Points on a hilly landscape, in no order, each with its height.
A ball rolls from a point to the lowest of its 2 nearest points, and stops where none of them is lower. Distance is the straight distance between rows; heights are no part of it.
k_114 (h 187): [ 95  80  98 112 137  86  95 131  60 148 178 153 100 191 152 141 109 156
 138 139 111 214 138 137 117 168 140 141 108 111 131 125 186]
k_571 (h 182): [ 89  99  73 142 154 155 164  98  70 147 156 118 110 164 155 117 105 154
 119 173  93 178 167 109 110 184 137 139  70 129 151 112 181]
k_702 (h 299): [102 116 116  91 189 134 165 116 186 137 133  97 129  95 129 116 120 102
 135  55 130 116 132  95 175 184 109 153 180  93 152 150 160]
k_431 (h 526): [113 116  77 114 130 130 146 143 154 136 106 101 126 156 106 103 125 112
 111  97 176 110 131  71 156 158 107 131  97 117 150 118 109]
k_45 (h 235): [126 106 121  70  73  90 131 181 137 160 104 174 144 163 130 104 120 152
 155 136 187 146 142 134 138 114 123 147 160  94 131 106  90]
k_917 (h 444): [159 146 148 133 143 147 108 142  81 129 109 193  77 143 126 173 146 149
 169 145 135 136 157 123  46  98 110 149 105 105 116 179 104]
k_538 (h 266): [120 108  86  93 159 162 155 116 111  90 156 141 106 108 138 127 143 103
 128  93  85 121 147 116 116 165  83 138  75 132 176  87 154]
k_113 (h 485): [130 159 147 158 123 151  97 125 112 149 105  89 115  76  57 149 127 135
 102 154  96 119 111 158 162  64 122  66  82 182  83 101 153]
k_387 (h 369): [155 116 142 159 128 127 114 172 102  75 194 116 151 147 199  87 126 104
 142 138 151 121 105 107 118 186 129 157 108 115 138  98 162]
k_679 (h 518): [138 148 165 137 118 152 147  93 129 128 109 189 155  99 120 173 154 158
 156 142 113 127 138 155  65  73 166 129 178  99 126 164 101]
k_905 (h 639): [154 154 158 145 173 132 140 142 113 104  97  92 127 104 123 102 120 102
  62 122 125  76 125  72 138 166 116  77  72 154  71 145 170]
k_215 (h 219): [109 104  89 136 181 209 180  85 103 136 139 136 119 117 160 122 133 122
 131 149  82 140 174 118 107 175 102 144  84 157 177 124 130]
k_644 (h 570): [106 119 108 121 122 103 113 113 172 167  81 122 123 113  82  81 189 167
 126 125 165 168 134 147 129  82 172 118 184  77  77 116  76]
k_424 (h 568): [113 119 139 142  87  90  68 120 163 140 113 121 164 146  92 111 155 155
 128 134 185 148 101 145 159  88 208  94 162 136 125 153  73]
k_249 (h 324): [157 150 124 144 115 101 122 166 128 143 147 101 121 139 106 111 160 120
  69 114 145 106  98 119 145  72 175 127 145 143 118 111 105]
k_753 (h 527): [185 153 145 132 116 119 121 135 122  72 117 138 119  80  90 111 176  91
 162 115 112 126 110 164 115  98 106 128 137 111 119  70 130]
k_549 (h 472): [136 144  67 150 146 160 170  64 157 140  79 146 113 168 151 107 142  99
 122 140 102 181 148 117 132 173  50 146  91 122 131  88 146]
k_333 (h 574): [169 163 128 143 145 122 123 133 107  61 215  72 119 148 151  94 128  92
  59 101  85 115 124 104 136 122 128 152 109 162 142  77 140]
k_762 (h 334): [149 135  90 113 117 107 155 129 143 160  87 198 131 143 156 162  95 127
 132 140 172 132  83  96 113 138  46 130 117 110 167 153 120]
k_461 (h 86): [109 108  99 127 131 137 134  95 158 127 132 159 121 185 174 120 161 122
  80 120 117 158 121 121 112 110 155 166 148 136 121 155  74]
k_931 (h 333): [161 116 142 116 115  63  81 201  79 135 159  83 149 152  62 110 149 166
 162 127 186 124 107  82 162 129 193  75  82 163 125 124 126]
k_996 (h 655): [ 96  99 121 102 120 116  75 130  75 168 164 146  89 103 114 174 126 140
 111 141  78 137 127 183 131  82 112  92 107 163 144 139 141]
k_716 (h 681): [126 145 138 162 127 164 154 105 183 166  50 127 139  92  72 100 126 108
 223 142 166 131 144 168 177 144 112 125 156 125 124  74 102]
k_885 (h 357): [121 135 136 152  96 149 101 176 122 126 151  85 123 145 109 153 126 113
 107 124 173  54  89  93 158  99 109 160  98 163 155 167 106]
k_932 (h 441): [ 73  39 120  80 151 128 167 148 120 144 158 163 144 116 176  99 152 141
 115 132 101 117 136 146 139 142 180 115 183 123 124 143 101]
k_407 (h 450): [127 139 129 133 168 138 113 113  89 106 148 108  71 135 162 180 140 148
 165 134  80 153 154 142  69 173  98 191 128  87 158 163 181]
k_712 (h 698): [ 70 137 130 148 157 167 170  73 189 109  61 114 154 123 131 115 145 118
 175 134 117 158 168 147 153 183 127 112 147 100  93 124 154]
k_409 (h 328): [128 119 138 119 184 126 176 104 137 167 131 134 142 115 133 132 103 144
 136 136 116 115 151 119 113 126 152 126 159 118 129 182 134]
k_349 (h 747): [127 151 121 169 125 151 137 120 181 181 100 112 143 160 123 139  91 122
 176 137 191 109 143 106 149 114  99 164 121 124 144 158  86]
k_108 (h 373): [107 169 153 173 122 185 120 129 116 154 145 107  92 109 152 116 158  97
  71 147  96 114 133 167 143 147  56 181 132 163 132 113 174]
k_331 (h 393): [ 93  99 148 130  90 100  72 197 136 174 141 108 132 112 118 134 131 120
  97 128 180  74  84 115 185 108 143 110 115 138 124 180 118]
k_732 (h 269): [ 51 112 110  72 164 136 177 119 151 135 116  95 109 121  99 162 123 131
  98  68 113 101 164  93 148 165 117 132 147  97 146 157 178]
k_516 (h 425): [139  99 168 111 112  77  45 187 113 121 162 126 140 107  96 120 143 134
 145 113 172  73  96 135 154  94 153  81 137 141 135 175  79]
k_566 (h 259): [ 75  97 163 122 119  94  74 118 126  72 153 159 129 143 174 159 139 113
  83 118  91 139 117 166 116 144 170  98 151 141  98 160 137]
k_604 (h 575): [163 116 125 121 176  93 128 115 134  83 105 168 122 178 179 127 134 101
 161 116 120 184 127 123 117 187 141 115 142 114  89 139 147]
k_396 (h 545): [106 105  72 121  97 150 159  90 176 153 101 155 151  92 111  96 164 144
 127 140 144 161 101 143 140  85 125 126 159 132 142  90  61]
k_105 (h 275): [117 125 159 117 120  71  79 105 121 104 140  84 130 117 135 124 114 150
  80 137  86 140 129 169 108  86 146  85 149  96  74 145 141]
k_17 (h 579): [155 132  98 118 147 113 129  95 166 132  94 108 106 149 106  90 173 144
 153 109 120 186 154 140 109  71 161 170 178  71 101 120  76]
k_722 (h 391): [143 133 108 142 153 133 163 126 133 102 168 138 137 152 168 121 107 115
 151 108 142 134 124  92 110 197 139 168 120  96 165 113 173]
k_191 (h 411): [149 118 117 128 153 148  85 134 112 173 115 172  92 115 135 151 144 161
 158 123 141 148 146 119  78  61  91 127 128  90  84 189  53]
k_820 (h 130): [108 140 112 132 121 154 134 120 158 102 124 118  95 157 129 120 152 109
  70  86 118 115 171 101 125  92 165 175 129 133 113 120  87]
k_234 (h 533): [136 169 123 128 124 159 169  64 196  61 110 108 164  97 109 124 122  93
 126  93 127 100 117 103 143 149 123 138 117 165 198 110 108]
k_579 (h 307): [147 111 124 133  68 177 119 123 167 107  91 190 130 133 168 157 110 120
 177 154 130 159 125 170 110  91  57 157 135 116 107  89  50]
k_283 (h 487): [104  93 141 133 102 110 110 157 130  90 105 169 123 151 166  97 159 102
 122 137 132 138 125 144 140 168 152 118 138 117  66  96 132]
k_563 (h 361): [156 179 180 155 130 127  96 125 118 132 145 111 114 112 126 176 105 154
 113 130 110  96 158 147  69  51 117 130 164 101  94 182  82]
k_386 (h 559): [134 138  85 137 121 151 131  84 181 156  64 119 126  92  85  95 133 159
 111 121 161 171 132 133 139  76 119  94 175 126  85  88  43]
k_821 (h 449): [134 154 133 141 122 160 164 114 123 111  86 180 121 110 180 139 165 111
 114 144  98 148 108 136 101 174  70 149 135 106  98 120 168]
k_756 (h 738): [129 146  94 152 119 138 137 117 167 177  90 115 131 153  80 152  86  98
 193 121 191 114 125 109 191 133  88 136  88 154 194  96  97]
k_54 (h 301): [139 125 160 146 135 114  78 140  96  76 181 148 122 118 139 139 154  85
 116 111 101 116  98 154 127 124 155 115 119 166 124 118 140]
k_784 (h 404): [160 125 146 133 113  43  90 176  99 155 182 112 159 175 155  93 124 166
  74 127 157 138  95  97 127 111 165 120 138 118 109 150 136]
k_822 (h 671): [150 139 143 144 100 112 136 154 168 168  57 150 122 133  91 123 133  99
 240 136 190 127 127 152 168 160 111 126 146  87 122  79 141]
k_99 (h 262): [121 106 139 139 133 199 153 137  92 151 156 141 124  93 164 139 100 150
 109 178 111  70 152 128 104  92  86 135 100 177 144 171  55]
k_629 (h 417): [130 133 165 156 128 111  79 127  89 126  94 157 102 156 120 169 118 147
 174 151 139 155 139 128  91 137 136 118 105 105  98 171 168]
k_519 (h 314): [129 125 114  91 158 130 131 131  97  91 148  87 104  70  81 118 136 123
 142  78  82 106 147 124 119 127 121 119 107 108 137 103 171]
k_911 (h 588): [169 139 138 124 151 113 117 145 117  93 183  62 138 106 118 102 107 104
 120  95 126  88 107 120 156 138 113 112 102 159 152 102 124]
k_524 (h 436): [150 111  75 158 131 170 179  93 161 116 151 165 150 129 145  87 204 103
 165 123 116 166 106 131 106 130 162 168 125 125 185  79 117]
k_780 (h 189): [151 101 132  95 116  99 148 196 126 150 143 174 120 138 139 111 133 109
 140 108 182 102 100  90 136 152 123 151 149  99 134 134 125]
k_72 (h 613): [152 140 148 165 195 199 130 111 128  91 142 146 111 123 186 124 151  78
 149 127  84 134 168 151 102 175 111 171 119 162 115 154 103]
k_785 (h 557): [104 113 130 141  89 100  89  84 147 111 141 142 174 135 138 127 138 162
  99 149 122 160 104 151 117  65 164  98 139 131 128 143  79]
k_361 (h 263): [ 90 131 135 128 100 109 114 142 101 125 126 147  96 169 127 175 140 157
  67 130 134 113 135  94  78 127 133 148 123 104 127 183 160]
k_370 (h 641): [100  87 121  88 102 113  70 164  83 159 182 122 109 143 111 128 108 159
 134 133 125 139 154 151 148  72 137 133 101 145 139 130 120]
k_540 (h 305): [131 130 139 126 142 151 143 122  91 107 139 136 117 122 154 176  84 160
 115 163 109  98 159 120  75 135 101 133 110 141 152 182 115]
k_924 (h 413): [106 145 152 148 115 176 170 127  97 134 172 153 121  91 173 154 163 126
 124 166  75 103 123 152  70 151 143 178 172 112 166 150 176]
k_980 (h 597): [181 160 136 200 181 213 145 105 125 132 129 121 108 126 153 139 137  90
 151 148 112 129 143 137 118 122  70 157  94 191 158 125  95]
k_876 (h 755): [140 152 145 145 102 110 104 124 165 126  81 120 150 149 121 146  76 151
 125 116 185 122 124 103 130 106 126 121 150 125 115 164  73]
k_411 (h 223): [110  76 128 106 121  77  81 131 107 127 146 183 114 178 166 155 129 130
 131 136 113 192 102 151 134 152 167 109 139 149 108 149 151]
k_561 (h 556): [173 156 137 136 133 179 166 101 157 114 118 131 132 105 103 120 118  78
 129 114 128 111 113 132 170 112  86 143 120 208 196  77  92]
k_974 (h 644): [137 100 113 100 135 137 167 177 141 104 143 115 127 101 127  87  94  87
 142  77 152  97 127 100 184 218  98 129 117 134 148  57 156]
k_861 (h 356): [124 126 130 133 154 140 145 152 133 150 181  78 157  95  97 126 112 126
 182 110 150  58 131 113 143 132 166 163 136 107 189 154 136]
k_133 (h 291): [140 145 138 113 164 116 169 145  99 181 112 116 121  83  99 139 111 136
 106 129 128  78 113  85 126 127 104 104 125 125 125 164 167]
k_363 (h 454): [133 119 148 103 107 117 113 146 118 139 120  83 147  50  65 147 127 146
  93 141  94  65  98 135 158  93 136  25  91 171  97 129 123]
k_480 (h 220): [ 88 107  96 119 105 108  94 114 115 148 132 118  93 186 124 139 120 133
 152 122 129 170 158 123 123 129 121 161  91 100 130 112 170]
k_601 (h 637): [159 150 117 184 119 203 107  76 181 138 115 158 128 125 191 173 127 115
 191 160 112 177  94 169 110 141  67 173 142 153 146 161  87]
k_53 (h 297): [169 123 114 116 121 116 147 133 125 163 120 184 133 148 183 107 102 121
 162 157 147 159  98 152 130 142  73 152 133 133 129 118 114]
k_700 (h 50): [ 86 103  96 148 113 134 123  82 164 149 116 135 159 165 195 118 111 137
 117 142 145 177 104 132 136 142 112 157 138 117 126 156 101]
k_463 (h 535): [ 86 143 141 130  88 126 152  82 142 136 111 160 172 122 155 185 110 165
 114 168 121 125  98 142  91 107 139 136 177 109 132 170 146]
k_789 (h 315): [130 133  93 131 120 143 101 140 133 174 125 133  97 130 108 149 128 119
 108 115 155 115  94 103 152  73  70 150 115 153 161 140  92]
k_153 (h 336): [148 153 168 144 129 117 107 132  69 118 171 128 115 113 165 162 114 157
 120 170  79 109 143 168  59  96 122 140 152 109 138 178 121]
k_585 (h 512): [150 152 130 140 140 119 121 129  85 134 100 109  87 129  73 135 132 125
 110 142 103 131 153 116 116  87 150  97  71 166  93 105 142]
k_418 (h 451): [135 127 141 129 141 108 126 157 121 133  89  63 118 102  92  76 112 115
 144 126 141 120 138 147 162 166 120  84 119 122  82  89 172]
k_415 (h 529): [125 117  84 114 120 191 145  82 170 167 134 155 144  70 142 146 144 138
 125 132  85 152 118 176 129  73  64 128 158 135 156 101  71]
k_962 (h 477): [ 66  76  97  96 113 160 163 108 188  95 109 162 128 148 155 115 159  98
 124  92 106 150 148 140 150 171 149 160 143 126 158  93 103]
k_16 (h 648): [129 129 141 157 121 169  95 105 145 139 142 135 130 101 167 150 105  94
 190 147 122 145  84 186 159 125  39 168 128 163 177 123 124]
k_298 (h 426): [ 91  85 117  92 147 143 193 124 111 169 138 166 138 120 165 105 106 117
 126 139  84 136 169 158 138 159 142 137 150 147 121 102 150]
k_904 (h 706): [117 113 104 105 124  93 145 117 136 114 161 112 158 138 106 106 116 134
  92 121  95 117 121 130 158 118 221  86 151 189 153 102  93]
k_145 (h 267): [101 164  95 139 112 161 148 109 157 181  95 112 120  96 116 131 112 119
 105 115 149 108  96 106 170 129  31 147 120 128 161 119 151]
k_735 (h 715): [165 126  82 119 121 153 138 123 143 163 158 135 104 150 201 111 134  97
  84 131  90 165 121 163 124  96  57 206 136 138 138 114  78]
k_492 (h 470): [109 128 155 118  82 144 127 126 152  98  91 181 131 120 182 131 140  92
  91 138  92 130 125 165 129 138 109 143 152 126  84 115 109]
k_435 (h 589): [187 152 119 109 159  96 136 127 127 117 150 140 111 140  96  97 181 132
 152  99 125 154 137 117  95  88 189 152 157  91 131 121 108]
k_123 (h 499): [143 158 168 119 113 107 129 122 138 128 109 165 117 116  72 155 152 151
 114 123 116 115 151 168  94  59 188 101 184 115  96 131  83]
k_392 (h 668): [117  98 156 107 184 131 208 172 151 127 156 165 154  95 165 105 121 112
 130  96 131 110 109 107 159 229 176  91 206 125 127 104 164]
k_122 (h 455): [161 136  73 155 146 177 190  77 161 144 107 149 146 124 139 107 162 113
 142 152 130 157 118 112 112 126  89 153  89 135 170  99  98]
k_647 (h 670): [ 78 114 119  97  74 147 136 122 101 142 134 145 128 112 107 167 105 133
  95 148 104 109 117 140 137 109 121 110 109 170 167 122 137]
k_742 (h 419): [127 152 159 187 108 101  48 144 114 147 113 126 112 181 132 163 107 113
 145 148 184 135 101 120 141 138 115 137  93 143 119 174 158]
k_285 (h 710): [149 148  89 134 135 130 131  94 170 153 126 123 122 136 150  98 150  91
  95 105 106 162  99 129 145 122  73 174 159 118 133 122 125]
k_638 (h 389): [158 146 168 133 110  62 111 177 107 136 191  51 191 126 112  93 131 168
  90 136 157  77  99 107 129 101 209 110 139 113 113 146 135]
k_158 (h 514): [126 145 143 144 128 166 147  98 176  58 123 134 149 122 172 115 132  67
 131 107 109 131 128 139 151 188 101 143 128 167 157 104 123]
k_338 (h 385): [149 173 165 133 120 125  90 105 122 126  99 110  97 140  96 161  92 155
 142 126 137 143 187 131  85  61 116 148 121  97  83 151 119]
k_568 (h 714): [109  92  80  90 133 109 169 102 149 152 169 141 157 131 113 123 126 142
 146 110 133 130 101 115 159 129 195 130 144 167 216 129 109]
k_43 (h 433): [123 105 128 114 120  84 108 142  94 121 113  96 132 154 117  79  85 133
 117 161 130 158 154 145 152 132 147  91  84 156  77  80 158]
k_544 (h 339): [178 157 136 110  83 142 125 124 144  94 117 153 135 147 147 124  96 116
 139 148 133 136 138 167 110  71  99 167 141 143 120  87  77]
k_745 (h 656): [162 149 158 150 149 143 124 141 113 118  82 135 128  86 104 118 110 102
 108 142 136  92 117 114 155 138  90  71  88 199  98 123 120]
k_52 (h 226): [ 98 137  86  99 149 139 140  86 156 142 110 120 109 117 140 166 106 108
 110  94 111 127 123 100 146 162  53 134 122 129 164 154 172]
k_440 (h 580): [107 129 156 150 142 100  60 110 162 123 112  71 124 144  86 135 117 126
 133 110 143 133 133 140 161 120 201 113 142 159 107 158 117]
k_248 (h 316): [110 108 135  99 120  94  98 137  80  81 183 142 114 142 163 163 166 159
 137 111 104 155 142 125  51 140 136 153 141  38 121 150 176]
k_146 (h 300): [156 152 136 113 121  53  86 125 141 130 161  73 124 131  82 122 144 146
  88  98 119 139 109 155 134  53 180 105 171 119 109 133 108]
k_775 (h 276): [122 134 146 101  92 105 135 163  90 126 120 164 141 160 130 165  99 163
 172 148 186 106 161  92  78 147 110 137  96  79 152 154 158]
k_287 (h 173): [126 133 121 122 163 125 137 113 168 130 104 125 107 114 119  94 173 111
  62  96 101 127 160 126 139 105 161 120 175 127  82 136  72]
k_128 (h 617): [ 79 108 119 110  71 110  72 137 113 139 132  88 154  97 116 141 104 174
 166 155 142 113 101 150 136  95  84 118 105 102 135 144 148]
k_558 (h 172): [ 90 124 110 110 147 143 166 112 132 169  79 180  85 154 154 188 130 123
 102 120  97 147 106 121 132 175  81 137 152 102 126 176 197]
k_186 (h 554): [124 110 117 111 168  84 146 122 110 158  77 139 103 209 118 139  73 137
 121 131 132 180 179  95 135 186 149  72 101 118  84 121 169]
k_704 (h 496): [ 95 104 103 124 126 174 135 107 163 105 147 180 121 137 183 141 162  61
 131 115  89 161 107 157 159 188 125 160 125 158 173 103 143]
k_863 (h 233): [125 149 136 102  84  84 137 142 128  93  74 169 129 184 106 162 104 154
 149 115 169 142 152 103 101 154 124 117 122  58 113 114 165]
k_273 (h 188): [146 143 144 100  72  62 107 137  80  92 114 177 157 183 110 131 126 173
 159 147 153 177 128 117  91 132 159  93 105 107 126  79 171]
k_880 (h 452): [158 123 149 105 115  94  86 157 126 122 130 101 120 103  69 127 116 133
 146 120 144  92 133 166 160  76 148  91 143 168 126 121  67]
k_616 (h 684): [146 122 112  88 123 120 152 113 103  85 157 137 147  84 123 145 111 132
  94 125  90 102 104 129 116 102 124  85 106 154 175 113 116]
k_89 (h 603): [135 120 126  79  87  98 110 149 121  92 146  66 165  83  92 114  85 142
 138 113 141  77  99 133 152 108  94 108 118 113 147 100 136]
k_505 (h 627): [138 132 133 164 152 198 140  82 151  78 104 167 122 153 224 154 132 115
 185 166  85 168 138 164  90 193  99 178 121 124 138 164  90]
k_165 (h 349): [128 117 116 105 162 122  89 119  90  95 163  72 108  84  84 129 134 155
 133 119  72 114 171 138  95  74 140  95  95 101 103 142 121]
k_695 (h 414): [ 93 137 160 134  81 137  64 137 121 142 100 112  87 158  91 187  79 146
 122 134 138 138 190 153 132  62 133 120 103 151  79 136 109]
k_992 (h 350): [113 157 144 186 108 140 121 145 124 161 136  82 106 132 119  92 157  99
  66 131 132 104 113 142 159  99 136 165 132 144 101 103 173]
k_90 (h 657): [151 111 158 108 171 126 183 200 129 125 141 118 141  80 126  75  95 103
 120  85 131  92 134  98 196 227 145  79 142 161 106  88 160]
k_177 (h 660): [126 127 143 140 100 132 112 130 135 147  95 158 137 111 132 148 115  96
 234 148 154 130  92 177 156 162  80 140 137 121 141 106 164]
k_321 (h 431): [134 157 116 155 138 168 160 102 108 117 138 138  77 136 188 135 174 108
  96 152  78 141 132 131  80 183  98 192 136 105 146 147 179]
k_768 (h 536): [138 140 115 150 168 113 127 126 105 120  77 131  72 171 100 124 120 107
 129 120 130 157 161  91 122 148 104 109  66 116  87 115 162]
k_33 (h 509): [108 125  80 139 138 161 141  95 167 135  61  86 139 119  80 107 113 143
 120 127 154 127 153  95 145 126  95  87  83 118 106 114  86]
k_482 (h 690): [118 144 123 113 133 168 158  78 196 130  59 120 135 101 108 110 118 118
 187 100 118 161 182 168 156 139 106 137 190 106 107  90  92]
k_801 (h 547): [198 163 147 161 154 121  98 142  88  86 165 110  89 113 146 102 172  88
 127 134  82 130 120 171  96  91  79 157 117 115 112  78 139]
k_550 (h 725): [137 115 101 115 114 121 150 146 148 159 153 130 143 156  98 143  84 104
 168 105 168 110  98  94 182 144 144 147 107 189 224 119 130]
k_582 (h 762): [121 169 125 158 111 122 152  85 181 100  68 126 178 175 102 134 115 145
 142 144 187 133 132  94 118 138 169 128 148  99 124 147 105]
k_843 (h 358): [149 156 147 111  41 104 103 122 141  94 119 120 160 180 127 109  86 160
 144 153 158 150 178 156  97  76 135 173 143 101 122  93  92]
k_252 (h 490): [ 91 136  95 152 138 180 151  81 155 110  69 131 141  95 127 122 132 128
 128 142 128 143 129 114 128 159  51  95  87 117 112 105 136]
k_824 (h 471): [146 146 135 119 162 147 153 132 112 116 135 148 105 103 136 156 145 128
 188 117 100 130 145 147  82 140 123 167 157  63 126 150 168]
k_895 (h 415): [158 134 110 174 145 188 184 132 143 118 194 149 138 131 159 112 178  93
 185 123 129 137 111 107  97 179 149 202 121 107 205  97 155]
k_772 (h 511): [132 141 130 105 127 163 164 101 150 116 133 149 134  60 136 110 172 114
 127 123  66 118 133 178 103  85 101 146 169  95 131 100 102]
k_414 (h 327): [110 137 123 107 155 140 190 111 161 116 148  90 176  87 111 113 104 138
 166  87 140 105 120  99 138 178 163 131 158  92 180 123 162]
k_494 (h 231): [185 155 146 112 101  54 103 160  63  97 183 165 149 177 131 147 106 172
 112 127 154 173  82  84  99 128 150  98 101 131 152  94 185]
k_793 (h 244): [127 121 138  89 108  87 154 182  93 163 140 153 126 114  92 141 122 161
 115 120 139 108 124 100 125 116 156 114 134 119 135 139 167]
k_369 (h 703): [118 137 115 167 182 169 152  65 191 139 109 127 152 118 160  90 155  99
 143 123 110 167 119 141 149 167 106 150 152 131 118 153 124]
k_912 (h 221): [101 135 120 132 147 149 138 129 141 168 116 160  90 170 161 163 142 112
 103 113 145 110 128  98 102 155 105 182 142 115 134 198 143]
k_844 (h 631): [ 86  93 111  73 117 111 154 169 132  79 129  96 137 111 116 104  91 135
  98  97 143 100 146  89 166 206 143  85 116 124 115  78 160]
k_485 (h 151): [127 102  96 131 160 121 155 112  77 161 147 157 103 209 169 145 110 165
 147 170 121 184 152  79  79 181 143 150  99 107 155 157 174]
k_750 (h 593): [ 97 144 149 165 124 131 114  88 152 115  99  89 151 119  76 138 158 140
  74 135 125 123 113 122 140 104 228  88 126 149  99 147 145]
k_473 (h 292): [100 129 142 114  88 105 116 155  95  85 148 129 149 167 152 130 127 180
 115 137 147 119 128  91  60 143 123 154 118  51 112 151 176]
k_468 (h 283): [182 131 134 121 109  73  98 201  80  91 196 138 139 141  95 125 142 148
 135 104 173 125  65  86 140 127 163  96 100 135 151  77 162]
k_909 (h 491): [126 130 123 125 145 176 174 137 103 142 155 134 118  92 115 118 180 115
 171 127  98 109 153 139  89 104 116 176 125 103 164 110 137]
k_224 (h 384): [111 128 153 123 163 130 150 164 143 167 113  71 122 107  72 124 128 122
 153  86 171  68 155  89 166 140 180 134 145 121 127 188 129]
k_132 (h 341): [154 124 165 169 131 109  95 173 106  91 153 122 155 107 138  77 167  95
 140 133 158 102  73 126 145 129 142 125 125 131 113  95 145]
k_509 (h 578): [162 170 146 192 153 203 127  74 159 122 116 129 140  69 125 134 125  95
 162 124 118 127 114 143 153 104  52 119 113 188 145 112  67]
k_214 (h 412): [100 129 151 145 143 121 130 164 140 122  80 119 125 172  95 137 124 123
 144 110 195  89 173  70 137 168 203 110 117 109  99 164 140]
k_159 (h 424): [118  98 141  96 119  87 120 173 140 168 100  84 151  76  88 121 117 151
  98 127 154  82  92 120 181 139 154  50 128 159 105 163 135]
k_675 (h 394): [127 161 151 139 130 168 158 109 115 152 171 121 116  87 171 143 130 122
  58 152  56  94 141 176 106 125  95 163 161 148 143 139 149]
k_174 (h 458): [ 74  42  91  52 145 127 197 148 145  91 112 174 140 158 186 117 146 124
 113 117 123 153 162 123 148 180 148 116 166 105 118 106 111]
k_420 (h 630): [ 88  96 128  96  70  95  66 176  75 127 147  83 127 136  96 134 120 163
 134 131 141 121 138 128 142 106 136 113  63 112 109 124 171]
k_689 (h 392): [118 172 149 184  83 123  85 165 133 109 141 106 120 184 114 160 135  91
 128 113 178  90  77 102 154 137 140 169 104 139 149 128 178]
k_667 (h 618): [130 110 122  59  89  75 122 168 106  70 142  85 155 123  89 144  80 168
 113 108 138 107 115 106 151 152 157  83 110 127 141  84 172]
k_765 (h 697): [153 131 126  95 106 101 139 106 118 106 144 125 168 115 102 143  90 159
  73 143 110  88 113 124 138  82 175  61 117 198 157 133  67]
k_379 (h 410): [ 82 110 140 119 146 153 164 118 121 155 166 121 137  83 180 120 108 122
  99 139  87 111 124 157 146 185 115 134 159 143 143 138 183]
k_192 (h 268): [130  99 101 106  65 116 112 129 136 150  80 183 145 169 146 119 100 140
 155 168 157 186 140 157 137 105  79 125 127 121 100  83  85]
k_546 (h 380): [107  97 113  95 158 138 101 128  97 170 126 121 109  96 100 131 116 179
 149 136 110 135 173 132 102  64 114  89 121 105  84 156  92]
k_313 (h 144): [ 93 132 124 189 152 187 114  93 109 163 113  88 142 129 121 152  99 149
 136 183 135 122 129 106 140 137 147 107  61 190 135 165 121]
k_933 (h 248): [ 85 102 135 106 135  86  75 113 115 104 150  89 105 157 126 143 112 141
 125 110  89 164 163 156 121 128 161 131 127  97 108 129 183]
k_906 (h 476): [159 151 165 106 125 101 126 178 122 185 125 111 107  86  48 129 134 153
 104 116 123  65 150 164 136  50 164  85 173 135 109 142  83]
k_103 (h 208): [123 148 150 175 158 198 149 119 115 148 126 122 137  96 104 143 104 125
 129 156 123  69 147 120 129 107 122 123  84 214 143 157  80]
k_156 (h 626): [168 134 126 140 187 100 131 115 129 103  98  79 137  97 101  62 156 123
  83 115 128 125 120 103 143 146 158  52 117 137  67 128 126]
k_408 (h 505): [168 124 135 114  91 112 121 162 131  99  83 169 112 128 108  86 156  91
 143 129 148 129 119 160 146 137 139 134 153 127 104  62 111]
k_508 (h 565): [143  95 122 104 159  54 141 124 110  97 109 148 136 213 175 119  79 138
 113 127 135 203 139  85 116 198 150  92 136  98  80 122 158]
k_968 (h 546): [ 85 146 141 183  66 156  97  82 127 114 132 125 164 138 152 165 127 185
  99 179 140 136 111 145  81  85 149 131 137 128 111 162 105]
k_919 (h 604): [185 150 159 153 161  91 143 166 106 120 162 155 114 114 115 106 189 123
 122 117 121 105 106 110  80 121 189 119 167  88  98 128 156]
k_963 (h 365): [155 134 164 139  89  92  93 203  85 136 180  90 164 133  70 124 187 169
 120 150 159  86  94 113 137  70 203  80  98 151 137 133 122]
k_710 (h 418): [143 102 132 101 102  56  89 151 106 156 134  90 143 161 131  88  74 167
  60 149 154 145 119 128 152  98 149  84 105 146  82 143 110]
k_152 (h 616): [179 139 141 143 183  94 151 143 124 139 105 118 130 104 132  64 161 115
 114 118 122 137 140 112 113 136 158 105 158  83  68 130 147]
k_228 (h 562): [177 160 150 165 152 119 110 172  68  97 212  85  81 137 159 113 158  92
  74 118  87 119 126 127  90 131 114 159 128 129 127 105 177]
k_289 (h 354): [106  88 133 121 170 111 108 114 128 170 165 147 144 121 137 147 117 141
 192 138 136 138 129 154 139 118 190 127 157 149 156 193 110]
k_498 (h 88): [ 89 118 117 158 142 151 110  93 132 177 135  98 144 114 158 121 113 129
 108 153 129 126 107 130 145 117 100 130 123 155 107 161 118]

For each start below, name the point where the ball stops.
k_418 -> k_273
k_695 -> k_700
k_369 -> k_114
k_234 -> k_114
k_252 -> k_114
k_924 -> k_114
